Points, in no order, along strands that fork and pass close to each other.
In the rows, zero is written as 128.
Two points are linked if the straight distance between their rows is under 111. Some points are linked to none.
z673: [127 154 125 143  66 126 110 162 146 168 129 158 134 147 123 146 160 129
 109 166 135 102 148 143 146  76 155 181 109  99 178]
z819: [163 161 180 162 103 174 166 140 142 130 169 163 131 127 146 148 185 201
 135 123  93 138 154 111 120 144 202 166 132 117 109]
z515: [130 117 125 104 151 128 143  96  98 129 113  86 156 128 107 102 143 137
 147 123 129 131 118 105 146 135 125  97  90 135 145]
z86: [134  90  79 120 171 149 112 116 136 125 112 131 104 108 152  83  73  85
 110 114 144 116 117 142 101 117 124 107 156 141  57]
z145: [106  99 156  85 176 150 192  95  92 101  96  65 175 100 159 132 138 130
 160 121 117 147 107 130 133 139 117 121  66 126 160]
z15: [144  64 132 149 124 182  73  83 137 145  84 134 135  98 147 104 115 177
 129  82 152 146 159 164 142  89 154 161  99 161 106]
z972: [157 152 160 156  70 154 161 119 133 144 157 135 138 156 109 138 195 194
 148 135 110 114 160  77 139 135 214 140 123 108 122]
z55: [ 95 149 153 109 195 146 152 170 165 105 183 168  94  69 162 145 122  78
  91 122 108 136 119 125  83 123 121 123 172 153  57]
z630: [121 155 151 138 105 102 144 125 126 104 168  99 106 148 126 141 156 151
 187 119 120 152 130  83 134 189 170 106 157 122 153]
z270: [169 198 127 158 105 116 104 109 145 164 147 159 168 126  96 124 145 216
  85 109 105 145 118 161 156 128 117 143 142 133 119]
z36: [125 152 124 160  38 124  63 170 138 130 129 144 106 138 109 152 149 154
  80 119 138 132 152 170 196  67 109 187  94 127 180]
z664: [ 61 117 129  90 181 118 155 125 110  88 102  51 140 119 112 110 150  88
 132 107 141 115 119  77 174 109 103  60  72 144 161]
z974: [ 74 103 157  87  71 144 136 138 168 163 138 160 123 122 159 168 152 101
 162 137 144 110 167 113 120  96 208 143 151 120 163]
z107: [130 181 124 108 166  87 144 112 134 133 170 125 141 114 124 139 116 159
 149 128 116 136 103 124 107 183 126  96 186 117 151]
z876: [ 93 142 150  98 139 125 105 148 158 107 170 131  98  96 131 140 110 107
  98 102 132 143 133 142 138 135 111 127 149 143 123]
z314: [175 113 114 180  80 115 141 133  86 158 107 137 134 194 101 100 149 120
 148 172 127  93 136  95 108 122 137 132 108 104 117]
z371: [130 154 137 156 138 131 178 153 139 180 147 171 162 136  80 125 178  99
  80 156 101  81 136 106 115  66 138 122  91 118  96]
z574: [130 144 134 154 101 146 144 155 147 175 137 164 171 145  88 125 165 126
  68 139 116  89 146 114 136  54 143 147  97 136  91]
z960: [159 150 118 170  78 119 120 122 102 155 106 102 169 165  95 129 170 191
 133 137 124 141 125 150 187 114 105 182  50 116 183]
z511: [159 153 129 164 122 134 179 130 143 193 157 165 173 137 126 120 156 138
 116 145  99 109 112 132 100 118 149 143 130 105  99]
z628: [165 159 128 153 175 126 209 123 117 154 131 120 202 134 118 104 136 143
 126 156  78 113 113 122  88 129 109 124 105  99  94]
z935: [156 103  91 170 110 120 144 132  98 150 102 113 145 204  93  94 140  93
 140 168 131  86 115  87 113 114  97 107  87 112 119]
z390: [146 107 107 104 137 158 133 102 160 204 116 169 169 109 142 115 118 153
 127 138 130 127 103 162  92  91 149 160 135 114 112]
z209: [103 140 108  84 102 115  59 112 163 158 118 157  97 103 122 141 119 146
 128 106 160 152 114 136 147 123 145 126 172 148 130]
z334: [ 93 135  94 103 173 135 118 113 129 111 121 124 137 107  90  89 125  83
  92  88 136 108 114 111 131  90 118  81 140 175  72]
z841: [119  86 139 132 128 181 145 106 168 185 117 157 191 115 132 128 165 132
 116 115 129 111 132 110 116  52 195 140  91 141  81]
z954: [119 101 106 150  73 140  71 135 114 119 105 137  72 158 123 124 114  79
 110 118 158 117 149 137 135 102 118 124 120 155 102]
z37: [193 123 138 195 114 138 158 149  97  87 142 136 106 178 138 123 124 139
 160 157  92 130 135 100  91 173 138 131 136 130  83]
z27: [ 90 152 169  95 138 127 122 206 172  99 171 153  90  78 152 184 139  95
  89 143 124 153 134 151 145 127 109 165 139 112 156]
z69: [135  69 103 128 164 147 128 127 130  94 106 114  76 110 172 100  86  87
 154 128 137 124 125 131  93 144 123 115 161 133  83]
z66: [ 64 161 139  68 196 104 170 130 157 137 189 137 127  75 136 148 132  77
 112 124 121 117 113 113  90 133 132  99 180 124 125]
z76: [ 88 139 134  97 162 125 159 118 159 148 169 139 118 106 133 129 147  94
 153 117 126 118 126  93  84 130 199  94 176 138  92]
z156: [187 100  91 163 147 125 138 120 104 114 107 113 132 152 138  99  89 140
 150 165 118 130 100 133  85 178  91 141 132 125  95]
z500: [134 157 169 145  78 118 168 127 125 122 160 124 125 151 106 147 187 177
 174 132 107 143 153  81 138 181 199 121 135 116 153]
z439: [115 122 148 137 148 160 147 163 127 130  97 117 160 119 111 135 155  99
  68 154 133 121 141 155 141  63  87 170  46 124 129]
z705: [151  70  90 156 149 141 128 151 109  63 101 127  55 141 167  92  68  66
 138 127 138 108 123 124 103 132  95 104 147 144  81]
z113: [127 182 138  68 178  75 158 104 128 140 131 107 200 111 121 167 120 191
 152 126 110 162  91 144 145 175  87  97 143  94 207]
z443: [ 88 127 149 122  67 155 128 159 164 165 133 168 146 127 118 151 170 101
  94 151 140 112 167 122 152  53 175 155 100 117 151]
z789: [132  56 139 119 126 175 119  73 121 126  61  94 143 115 161  95 130 139
 166 116 141 130 142 122 124  99 167 131  77 141  98]
z857: [131 167 115 110 111  90  59 108 115 113 113 103 117 123  91 137 109 178
 126 100 133 151 107 137 167 170 106  97 140 142 143]
z592: [131  95 166 112 141 146 178 144 123 130 124 118 147 118 180 170 143 119
 139 160 109 140 132 165 102 138 133 167 101  92 154]
z392: [137 133  71 123 134  77  96 130  90  83 115  92  93 159  99  96  81 112
 139 132 160 116 108 108 132 179  76  86 153 130 164]
z848: [119 105 130  73 134 118 123 109 125 149 113 122 145 118 144 146 112 128
 163 145 141 141 110 150 107 142 122 142 142 112 176]
z299: [ 89 158 185 115 127 140 137 180 149 114 181 138  78 110 132 178 167  98
 111 123 121 149 160 109 137 123 161 117 145 141 123]
z172: [ 63 149 137  76 138  87 127 129 158 155 149 109 165  93  74 155 158  84
  83 109 141 108 124  98 169  73 105  93 105 148 149]
z528: [186 114 123 188 106 135 136 162  96 106 132 141  99 183 140 130 137 128
 144 184 110 124 144 119 100 153 129 163 121 104 112]
z255: [111 112 143 163  73 177 107 153 155 156 101 161 160 138  90 135 160 115
  59 122 139 106 167 114 157  24 151 145  72 154 100]
z554: [170  69 130 167 121 170  72 102 124 114 101 139 110 104 159 105  91 170
 143  93 146 150 152 180 131 115 152 165 116 153  94]
z832: [103 111 114 106 158 148 115 140 155 165 123 138 141  97 127 135 105  76
  87 137 141 111 125 153 128  71  99 141 116 143 109]
z681: [162 141 115 179  82 123 139 116 109 145 138 143 144 200  84  90 162 146
 131 136 109  95 133  84 110 134 158 107 126 124 106]
z956: [ 80 109 112  99 137 155 102  96 157 151 110 129 148 114  85 105 125  78
 107  77 144 102 133 103 135  68 156  88 134 170  64]
z190: [164 131 143 127 112 108  81 105  91  75 103  79  92 110 141 150  93 198
 156 113 130 179 132 173 154 191 106 153 124 150 173]
z438: [179 146 126 162 168 146 196 136 130 179 131 154 190 138 143 122 135 131
 107 173  90 108 105 153  81 106 105 158  96 106  88]
z494: [112 155 129  49 124  81  63 111 141 124 116 124 110 100 130 163 105 166
 169 115 147 170 104 145 155 158 128 104 154 124 202]
z488: [145 159 116 124 110 112 105  95 123 128 125 116 151 128  97 129 130 205
 140  99 104 146 120 137 152 169 146 114 146 140 136]
z499: [159 113 142 169 135 156 173 134  91 148  95 110 170 153 125 132 159 137
 128 181  96 116 140 119 119 109 128 156  58  94 129]
z505: [ 94 102 163  45 120 124 123 109 141 124 125 134 130  96 188 178 139 152
 168 119 131 181 116 169 131 145 156 154 141 117 207]
z485: [136 107 123 134 119 164 102 133 181 171 149 193 113  90 156 126 107 130
 114 118 135 128 142 153 111 100 169 145 175 157  63]
z24: [ 82 110 127  83 139 133 123  81 137 150 105 108 150 112 108  94 140  90
 136  83 150  99 129  87 135  90 174  86 119 144  99]
z886: [112  85 147 155 101 199 126 140 158 175 103 177 176 111 130 145 152 124
 100 133 137 111 169 130 138  24 189 159  82 146  99]
z564: [123 155 124 116 174  95 140 135 137 110 147 116 117 113 143 137  96 130
 151 159 126 151 105 137 113 202 102 126 178 115 160]
z649: [106  79 135 141 120 160 120 119  96 128  68  72 125 155 124 102 153 107
 137 132 149 115 160  99 151  74 147 121  33 161 128]
z281: [151 193 136 194 121  97 177 127 100  86 175 116 122 181 106 114 136 140
 141 106  95 131 134  68 115 192 128  72 158 142 104]
z825: [158 101 122 166  57 133  93 117  89 106 110 119  80 185 118 112 124 146
 159 110 141 116 161 114 120 139 144 141 120 132 122]
z413: [165 136 113 159  97 108 144 117  93 166 112 113 181 161  90 121 157 159
 137 156 117 114 118 146 143 124  92 168  84 100 168]
z612: [127 140 142 114 179 129 226 120 111 133 130  93 194 136 138 115 145 128
 146 147  84 110  99 103 101 145 115 106 100  99 132]
z313: [135  80 112 139 113 186  83 134 162 162 118 179 129 105 146 109  88 108
 108  96 151 120 147 152 133  73 146 134 139 166  64]
z161: [137 171 169 149 159 127 135 162 135  56 172 134  72  89 149 138 114 138
 108  79  99 192 121 147 126 196 105 129 161 154  68]
z571: [128  86 154 156  88 123  74 136  83  76  94  80  65 137 148 143 116 137
 162 125 151 142 174 183 166 142 107 162  78 149 168]
z228: [150 157  99 138  92  90  41 106  82  84 103 109 110 163  98 117  91 174
 142 111 138 158 109 135 150 197  88 113 154 127 159]
z602: [138 105 143  98 118 136 135  71 149 138 131 129 149 111 158 144 133 192
 196 113 130 148 109 121  98 180 197 137 172 123 138]
z2: [150  76 120 127  81 152 137  88 152 165 136 157 127 151 156 130 145 148
 197 142 142 109 140 110  88 130 210 153 160 108 124]
z175: [ 76 130 160  98  72 157 138 146 179 169 150 160 139 122 130 180 169 122
 119 136 134 110 162 117 145  73 208 155 128 110 170]
z864: [101 153  93 126 158  91 115 136 108  95 128  99 126 138  90  97  97  98
  99 118 154 112 118 111 147 163  56  72 138 121 157]
z471: [100 108 132 149  91 163 130 156 128 152  92 129 151 158  92 141 157  79
  87 158 147  99 161  89 136  36 126 124  63 143  99]
z623: [162 185 153 163 166 132 145 143  99  48 152 115 113 117 136 127 107 164
 100  86  90 180 125 161 138 191  79 125 152 162  75]
z890: [170 120 130 169 126 126 171 108  98 162 114 114 183 167 123 121 153 167
 151 172  94 115 125 128 128 136 124 160  86  99 151]
z210: [118 112 125 143  75 143  68 129 127 144 119 152  98 145 103 125 128 121
 101 110 154 125 153 139 164  88 132 141 123 156 117]
z180: [118 195 101 130 135  44 105 135 101  88 168 101 124 146  83 120  98 141
 136 110 144 134 107  93 145 200  70  57 171 117 171]
z280: [112 101 176  52 149 146 156 100 140 122 132 124 139  83 193 174 136 153
 167  97 116 174 115 166 122 163 175 138 147 131 160]
z517: [105 102 147 132  98 140  78 143 104  81 114  99  65 131 124 136 108  90
 111 101 156 127 168 132 174 120 118 124 101 157 123]
z321: [146 131  86 146 170 109 115  95  87  80  83  91 130 153 103  67  97 141
 114 103 134 130  98 126 140 151  62  84 116 132 122]
z215: [155 186 134 127  81 114  94 105 154 165 153 161 153 106 101 136 154 220
 113  98 108 142 119 147 147 122 159 156 161 114 140]
z256: [ 61 107 107  76 122 102 105  98 129 141 103  91 136 131  83 124 132  77
 128 126 168 109 127  87 168  89 104  83  98 149 181]
z451: [ 96 133 119  64 130 109  95 100 156 153 125 132 123 105 124 150 110 128
 150 123 152 139 118 147 128 131 137 120 149 114 174]
z743: [164 139 132 147 140 148 162 147 135 170 123 166 175 132 154 141 140 152
  96 162 113 127 114 184 127  90  98 217 100 100 161]
z978: [119 101 165 149  92 152  86 137  83  61 102  79  63 141 145 147 139 121
 137 111 138 151 181 139 179 125 126 135  64 147 156]
z644: [165 174 121 153  93 129 113 118 179 184 151 189 156 121 127 133 153 204
 114 124 121 128 136 143 126 116 182 186 171 116 130]
z94: [154 102 143 154  83 152 151 105 139 162 137 142 133 163 135 120 160 169
 165 138 127 110 152  92 107 131 214 151 129 102 106]
z70: [160 174 125 171  65 133  75 156 128 145 136 154 143 132 119 139 161 194
  74 113 118 134 134 173 193  82 112 213 100 125 174]
z906: [121 143 157  59 124 101 134 126 146 137 139 142 133  93 183 178 131 181
 151 132 123 181  95 174 125 162 131 163 161  91 221]
z341: [ 69  88 139  68  97 129 143 110 172 181 136 164 132 135 166 160 133  87
 181 140 162 113 118 125  99 116 185 129 182 102 151]
z958: [120 152 130 128 140 122  96 149 122  51 159 120  60 103 141 125 101 130
 125  79 127 182 125 144 135 199  97 126 178 168 106]
z130: [139  70 125 125 138 178 114  69 139 161  76 120 157 106 147  94 121 166
 149  86 143 141 134 133 132  81 167 152  82 153  96]
z594: [ 84  98 162  87 120 157 175 139 116 146 108 114 154 153 120 162 173  98
 131 164 117 111 144  75 135  74 176 107  71 106 149]
z973: [146 111 149 170  63 132  58 131 117 110 108 131  90 127 156 152 139 182
 137 117 149 151 182 184 169 115 144 196  98 125 182]
z268: [117  74 131 143 131 168 131 102 103 118  64  88 131 132 146 103 136 107
 148 124 134 113 147  95 126  98 159 122  69 158 102]
z165: [170 115 112 187  92  94 114 149 102 135 123 131 112 170 132 133 114 124
 148 184 124 129 126 153 114 164  83 173 120  96 151]
z478: [165 106 129 163 115 154  62 120 112 102 114 151  92 121 152 113  93 164
 110  95 142 159 142 183 144 145 111 175 128 159 106]
z588: [152  95  97 138 181  88 161 133 107  67 129  87 120 138 147 114  79 111
 175 162 131 127 102 114  89 199  80 114 152  93 144]
z253: [ 51  97 114  88 142 113 119 110  99 105  95  57 132 127 100 119 137  92
 138 110 178 120 126  81 176 109 108  82  69 144 167]
z141: [147 140  97 136 206 128 180 124 133 119 130 126 139 108 132  84 109  75
 105 134 115  94  96 119  85 119 115  83 153 128  64]
z987: [129 104 107 173 114 136 136 144  85 131  86 101 140 202  91  95 153  84
 113 152 130  90 138  88 131  93 100  96  48 132 112]
z312: [ 84 110 164  82 129 134 183 158 119 148 136 117 162 145 130 179 173  73
 122 178 115  90 152  77 111 104 151  93  96  98 162]
z352: [167 114  74 123 163 101 128 105 116  98  97  91 128 140 126  98  68 143
 159 153 132 127  88 143  82 192  82 114 165 114 134]
z80: [179 134 122 164  99 134 138 131 160 178 149 188 149 131 133 116 150 163
 113 142 111 115 129 141 104 107 174 180 154 114  94]
z606: [ 84 151 166  62 141 109  99 186 177 124 164 164  97  57 156 176 120 101
  86 137 125 157 118 177 156 128  85 176 167 136 158]
z20: [ 53 140 131  56 144  84 128 116 136 149 143 103 161 109  83 144 152  86
 127 124 143 102 109  83 167 100 126  71  94 140 175]
z605: [182 142  96 171 121  86 122 146 106 117 139 121 118 152 124 129  85 146
 150 183 123 153 108 154 106 192  66 161 157 104 166]
z22: [113 170 122 119 124  85  88 141 121  80 160 120  65 129 116 117 109 125
 126  78 134 162 118 110 154 201 102  84 186 161 130]
z925: [103 151 123  99 221 125 172 139 162 105 166 144 111  67 159 125 106  92
 108 120 112 122 115 131  84 134 114  90 172 137  89]
z875: [141 143  92 126 140  97 121 113 163 149 152 155 101 133 129 104 113 109
 158 131 133 116 108 108  72 156 158  90 214 137  92]
z531: [171 180 123 167  83 126  73 117 147 159 136 173 159 130  97 122 163 221
  62  80 120 148 130 166 192 102 104 182 123 137 136]
z49: [117 162 170 127 122 127 149 162 134 100 175 124  91 127 123 155 166 113
 145 136 117 148 140  95 122 162 160 125 151 124 135]
z353: [168  85 152 202  64 167  78 139 101 113  94 142  95 144 159 129 135 149
 126 139 140 128 185 170 146  90 144 183  88 126 145]
z563: [169 142  71 134 112  71  67 102  97 114  96 113 120 179  79  88  80 156
 144 120 147 132  99 118 128 174  84  83 169 129 138]
z626: [152 191 125 137 183 117 107 118 125  76 137 131 112  97 135 110  83 165
  82  88 106 163 101 163 125 175  72 108 163 159  88]
z615: [ 91 109 116  97 144 129 117  95 120 127 111  94 119 131 102 107 133  99
 157 118 135 109 125  97 141 130 154  90 135 138 127]
z446: [157 115 169 175  87 169 121 155  91 113  98 125 110 143 156 148 154 146
 122 151 119 136 167 154 135  96 157 193  75 108 144]
z189: [ 72 168 135  96 163 122 115 133 130  64 151 125  99  94  91 126 120  80
  52  63 135 121 126 126 159 102  88  75 133 186  86]
z821: [138  97 101 118 161 109 180 134 115 121 129 118 131 149 142 114 112  91
 176 176 120  99 107 109  79 168 100 106 142  81 141]
z720: [131 121  97 118 200 150 147 109 143 131 113 143 135  94 144  84  96  93
 113 115 131 113 102 141  81 106 130  93 161 140  51]
z946: [126  90  77 113 161 124 141 125 136 164  97 125 147 132 143 103  91  66
 135 169 143  96 111 134  89 108  80 121 118 106 121]
z185: [114 116 127 132  93 128 131 139 132 165 123 132 127 140 144 144 140 119
 134 145 137 114 139 142 130 104 140 160 112 101 177]
z679: [ 69 125 122 109 187 100 179 143 100  71 137  58 134 118 116 112 133  78
 126 133 134 117 122  77 151 147  98  68  91 101 164]
z745: [187 142 121 186  86 128 126 103 110 144 125 144 149 181 105 107 145 183
 127 137 107 129 136 129 132 141 142 147 113 122 100]
z712: [ 85 142 149 102 166 136 182 153 145 135 168 139 125 115 132 146 132  70
 125 136 112 120 133 106 102 121 168 109 149 130 109]
z839: [117 102 130 156  87 160 117 137  97 140  77 101 142 167 103 101 161 104
 111 153 135 102 163  90 145  67 133 129  47 139 117]
z770: [153 119  86 146 155 132 145 121  90  85 118 112 102 140 118  85 101 114
 141 115 121 116 108 109 112 153 118  94 157 136  77]
z541: [118 149 140 124 180 113 188 106 104 120 121  76 167 110 123 119 141 148
 149 128 117 123 104  91 144 153 118  87 102 129 137]
z310: [132 189 128 174 130  80 161 152 106 104 188 107 119 165  84 122 127 132
 145 128 120 126 125  82 122 192 116  69 165 124 146]
z627: [ 64 123 142  81 149 120 135 147 159 140 139 126 140  82 102 143 128  73
  64 119 145 105 129 133 149  77 101 122 113 157 106]
z124: [107  97 131 111  98 135 122 141 137 151 113 150 106 141 171 146 106  71
 145 170 143 115 146 136 112 109 135 152 121  98 165]
z923: [157 109 156 154  97 121  77 117  94  87  99  93  94 121 149 137 115 183
 156 116 134 168 162 173 163 154 115 176  93 140 170]
z995: [ 96 146 136  82 139 124  96 159 176 164 156 157 113  78 143 158 116 117
  97 123 133 139 117 172 147 104 114 161 157 130 132]
z213: [189 169 124 200 112 110 173 135 102 105 169 145 133 173 112 106 143 147
 162 124  90 125 117  90  98 179 141 112 166 141  77]
z861: [174 141 166 154 140 172 171 109 152 149 166 163 150  99 149 122 162 195
 120 104 101 141 129 137 111 133 188 154 140 132  70]
z41: [185  85 106 174 161 141 132 120  96  98 101 124 102 126 153  99  78 138
 143 131 123 133 106 171  96 168 101 155 142 147  68]
z115: [137 153 114  88 163  94  88 123 125  95 114 114 113  99 151 140  74 168
 153 144 138 172  93 163 119 192  82 125 177 113 179]
z998: [121  77 155  71 148 136 174 111 117 135 109 117 144 108 193 159 127 109
 171 147 133 136 122 163  96 141 124 154 107 103 171]
z32: [141 132 121 132 111 145 100 114 176 154 155 197  97 111 139 114 131 136
 126 105 139 129 127 117 102 127 178 133 200 155  60]
z510: [115 148 110  99 158 122 141  96 160 165 176 168 119 102 133 114 121 103
 147 121 136 114 103 104  78 123 171  78 201 133  87]
z580: [134 152 120 136  98 101 106 143 115 136 149 135  89 141 106 130 128 129
 123 125 134 138 131 126 152 152 121 115 140 127 139]
z118: [120 195 104 151 158  55 160 129 100 105 166  89 151 149  85 114 116 120
 128 119 133 112 105  70 131 187  87  53 158 119 154]
z83: [120 159 134  74 142  89  81 119 134  95 128 100  98  95 143 166  94 176
 160 128 134 178 102 147 163 183  86 124 156 120 214]
z694: [ 86 166 188  95 109 146 133 199 161  91 188 142  88  88 133 197 165 102
  93 130 110 155 154 131 168 104 143 155 123 130 154]
z656: [ 92 101 144 115 125 155 143 177 153 146 126 145 103 123 172 179 118  68
 115 170 142 117 163 150 115 106 132 161 135  99 156]
z114: [129 178  96 113 139  63  72 133 118  90 151 116 104 122 106 116  91 143
 138 108 145 159 111 111 135 196  83  71 194 139 148]
z572: [109 104 159  65 134 131 151  84 143 144 127 126 133 107 167 149 141 162
 181 109 108 144 124 121 114 163 192 132 152 125 155]
z205: [181 129 135 148 168 155 148 108 146 136 147 148 144 103 154 123 128 172
 129 109 106 150 117 155 103 131 145 157 137 141  69]
z901: [125 192 118  92 181  80 156 109 123 123 146  98 176  91 125 146 107 166
 142 130 120 141  96 136 128 167  74  76 146 101 174]
z211: [172 146 140 144 109  91 107 136 100  92 132  97 101 133 135 138  95 177
 165 145 120 170 125 154 143 204  71 155 141 111 165]
z766: [ 87 103 157 107 140 176 146 185 157 135 125 146 110 111 153 166 120  57
  79 168 126 108 155 143 113  77 128 150 106 124 119]
z748: [ 87 135 116  83 123 108  68 126 147 129 134 135  98  98  98 127 105 107
 105  90 156 139 128 128 154 122 118 102 162 157 129]
z148: [137  70 103 139 149 172 103 123 145 131 118 149 113 101 158 104  77  96
 115  95 145 119 125 150 106  91 132 128 138 162  46]
z300: [110 149 155 110 150 131 181 155 144 175 147 146 170 127 108 150 159  85
 105 165 101 100 135 109 105  72 126 132 102  97 125]
z812: [110  82 131  93 101 141 149 110 168 171 132 173 120 135 184 153 122 104
 203 153 141 127 117  99  81 137 201 138 173 115 129]
z232: [ 76 155 140 106 146 107  95 164 120  58 150 117  85 112 100 130 126  89
  65  69 138 135 145 121 175 130  76  80 123 169 120]
z264: [166 139 118 180 109 150 133 169 128 168 124 146 160 144 130 137 154 140
  85 162 112 120 135 167 136  72 109 200  78  86 147]
z386: [153  93  77 176 145 134 137 128  91  60  96 124  73 175 128  79  84  70
 129 113 140  95 119 109 118 134 105  90 140 143  61]
z667: [134  84  96 126 148 155 140 138 138 165  93 141 152 131 138 118  95  72
 115 161 147  96 116 152  93  77  98 147 114 126  95]
z40: [182 163 132 176 109 116 129  92 114 129 135 113 153 148 106 115 126 207
 148 121  99 142 123 140 129 178 130 141 139 121 122]
z668: [128 100 161 133 141 160 189 142 108 131 105  91 156 167 147 140 163 102
 136 178 108 113 138  88 113 103 142 116  73 103 134]
z346: [154  87 102 189  50 125  62 130  90 113  95 147  61 190 124 112 102 118
 134 125 149 122 157 135 132 139 116 135 133 142 120]
z948: [130  84  88 111 159 110 170 129 120 152 109 124 149 154 150 108 118  75
 136 184 135  87  94 120  63 123  91 120 120  66 141]
z370: [156 123 153 130 137 131 172 131 123 147 117 149 163 128 173 161 150 155
 138 169 101 146 121 180 122 140 109 198 114  96 182]
z845: [ 81 145 115 103 147 106 106 154 120  80 145 106  92 126  86 117 115  75
  89  94 147 116 122 108 171 137  73  73 126 136 148]
z293: [ 65 141 151  75 149 112 180 159 146 162 158 128 162 114 117 154 149  65
 104 167 124  99 134 104 118  87 119 114 102 105 168]
z332: [146 128  91 142 123 126  99 108 168 157 154 182  90 118 133  89  98 134
 149 105 130 125 111 115  93 141 166 100 217 147  51]
z813: [134  88 117 122 117 152 134  86 150 199 111 155 174 131 123 114 155 149
 145 130 135  96 124 117 120  89 184 144 130 119 110]
z480: [180 105 117 181 147 147 132 128 119 119 129 148 114 116 156 103 118 154
 136 121 108 136 129 166 114 155 136 169 144 132  76]
z660: [118 154  78 150 178  94 133 125  85  57 107  81 126 152 100  83  88 119
  83  97 137 134 104 111 143 161  43  59 124 136 118]
z101: [136 174 152  69 143  93 141 112 144 145 137 125 174 104 147 188 130 191
 158 138 110 169  97 162 142 174 125 142 138  95 222]
z283: [150 121  79 139 163 117 141 115 114 106 110  98 138 135 117  82 108 106
 116 120 132 117 102 125 124 144  84  97 113 127 102]
z966: [ 77 141 120  98 172 137 122 126 131  66 125 111 122  90  95  81 130  84
  74  59 139 116 120 121 160  92 113  74 128 175  91]
z900: [ 95 126 136 143  54 147  72 148 135 127 121 139 106 154  84 157 152 124
  73 105 144 118 163 135 194  65 124 155  87 148 145]

A fork is a point with three links, a tip a point with one. Leave the first point through the second and follow the links. Name the first fork or tip that comes.
z995; z606: z972
z107; z901: z602
z352; z588: z679
z478; z554: z839
z80; z644: z954
z213; z37: z923
z113; z901: z451
z712; z76: z86
z987; z935: z864
z890; z499: z255

A fork is a point with three links. Follow the links from the first point to the second and name the forks in between, in order.
z531; z605: z954 > z923
z211; z900: z923 > z954
z813; z189: z255 > z839 > z864
z299; z592: z451
z341; z83: z972 > z451
z209; z861: z972
z720; z745: z86 > z864
z890; z130: z255 > z839

Follow the links from the first point to the second, and from the first to the third. Name the last point that the two ways share.
z825; z438; z22: z954
z189; z371; z554: z839
z848; z673; z205: z972
z602; z995; z264: z451
z812; z667; z998: z972
z554; z935; z841: z839
z283; z471; z615: z864
z789; z813; z499: z255
z925; z141; z283: z86
z935; z668; z813: z255
